Points, in no order, along strands that fork, close into loops and pass close to each other.
Points whose rows are less than 30.5 apart are linked; no others are. Some points are linked to none.
pek: -1  -3  2  -6  30  -23  -51  -19  -9  -7
kezol: -3  -7  4  -35  37  1  -22  -7  3  10
dopu: 31  44  11  5  33  -14  0  5  -5  -13
turi: 25  23  9  5  7  -11  -3  -5  -9  -17
Nas: -26  -24  2  -18  -14  11  -4  -2  7  18
gipa: -15  -26  -16  -23  37  6  -26  -4  5  15
vog: -35  -39  -8  -7  -11  2  -28  -11  3  14
fiza: -7  -2  -14  -21  43  12  4  14  12  23
vere: -14  -17  -1  -18  9  -2  -25  -9  1  12
kat: 23  42  3  9  33  -10  5  14  -1  -4
Noba: 17  37  -3  12  22  -6  12  19  1  2
gobur: -16  0  -16  36  -12  -5  -4  12  2  7
tozo: 30  32  8  11  24  -20  -15  -5  -10  -21
vomim: 21  0  4  15  -15  -22  -20  -27  -15  -34
nuni: 19  24  8  -5  6  -2  13  5  -2  -4
Lepa: 11  1  5  9  -12  -15  -20  -16  -12  -19
rulez: -34  -32  -12  -6  -7  8  -13  0  8  20
Mizo: 25  24  -2  22  -16  5  43  14  2  -14
Razu: -25  -13  -6  9  -18  11  8  11  8  17
tizip: 7  -16  17  -14  -39  10  21  -18  -3  -16
san: 13  13  -1  19  -25  10  41  12  4  -9
nar: -15  -12  1  11  -33  10  14  4  2  4
Sozu: -9  -8  -1  26  -35  6  16  5  1  -2
pim: -25  -6  -12  19  -15  11  13  19  11  19
Nepi: 2  -18  15  -12  -34  3  1  -21  -8  -14
sukom: 22  13  8  14  10  -28  -37  -22  -18  -29
mif: 30  13  4  20  1  -28  -23  -24  -18  -39
namit: 9  17  8  -10  -1  5  16  8  2  5
Lami: -2  -7  -3  -15  44  -13  -42  -12  -2  1
memez: -2  7  -1  -28  37  7  2  10  10  17
gukiz: -12  -12  1  -10  -1  -5  -20  -8  -3  5
dib: -18  -21  13  -28  -19  12  1  -7  3  14
subad: -9  6  0  -16  3  17  25  20  12  24
zavaz: 18  2  6  6  -33  11  50  -1  5  -18
vis: -7  -7  6  -32  14  3  -9  -3  3  13
duf: -1  3  -8  35  -27  -1  14  7  -2  -8
pup: 6  26  -7  1  30  2  14  24  9  15
vepi: -22  -25  2  13  -35  5  -4  -4  0  3
Popu: -6  6  1  -3  -9  8  15  11  5  11
gezi: -1  21  -4  -4  11  10  25  25  10  20
Lidu: 9  15  -7  32  -12  -7  9  7  -3  -10
bogez: 10  6  6  6  15  -28  -47  -21  -16  -19
zura: -3  -6  -4  -27  51  -3  -29  -6  3  7
fugis: -12  -26  -21  -25  48  14  -15  5  8  20
Vutad: -3  -5  6  -3  -9  -9  -19  -11  -7  -4
vokeg: -4  -21  8  6  -37  -3  -7  -19  -9  -16
guv: -12  -20  1  17  -34  -3  -10  -12  -6  -8
vudib: -17  -2  -5  26  -28  15  32  22  9  13
bes: -16  -20  -9  -17  24  -5  -32  -8  1  11
Gamor: 14  -4  15  -10  -34  12  37  -9  1  -14
Kun: -3  6  -2  21  -28  14  37  18  6  3
donud: -10  -20  -25  -20  54  19  -4  15  10  23
nus: 26  29  -7  33  -11  -3  34  13  0  -17
pas: 28  24  -7  33  -8  -11  17  2  -6  -25
Sidop: 0  6  10  -33  16  10  9  6  6  16
sot: -9  -20  18  -25  -28  7  -1  -16  -4  0

A fork is a point with three links, a tip a point with one. Leave the first point through the second and follow the links. Name the first fork or tip that comes.
mif; vomim: vere
Sozu; duf: san
san; Mizo: nar
fugis; donud: vis
nar; vepi: Nepi
sot; dib: vog

How many points has the smallest loop of links through each point below? Write - if it is on no loop.
memez: 9
Popu: 11
pek: 13
tizip: 13
san: 12
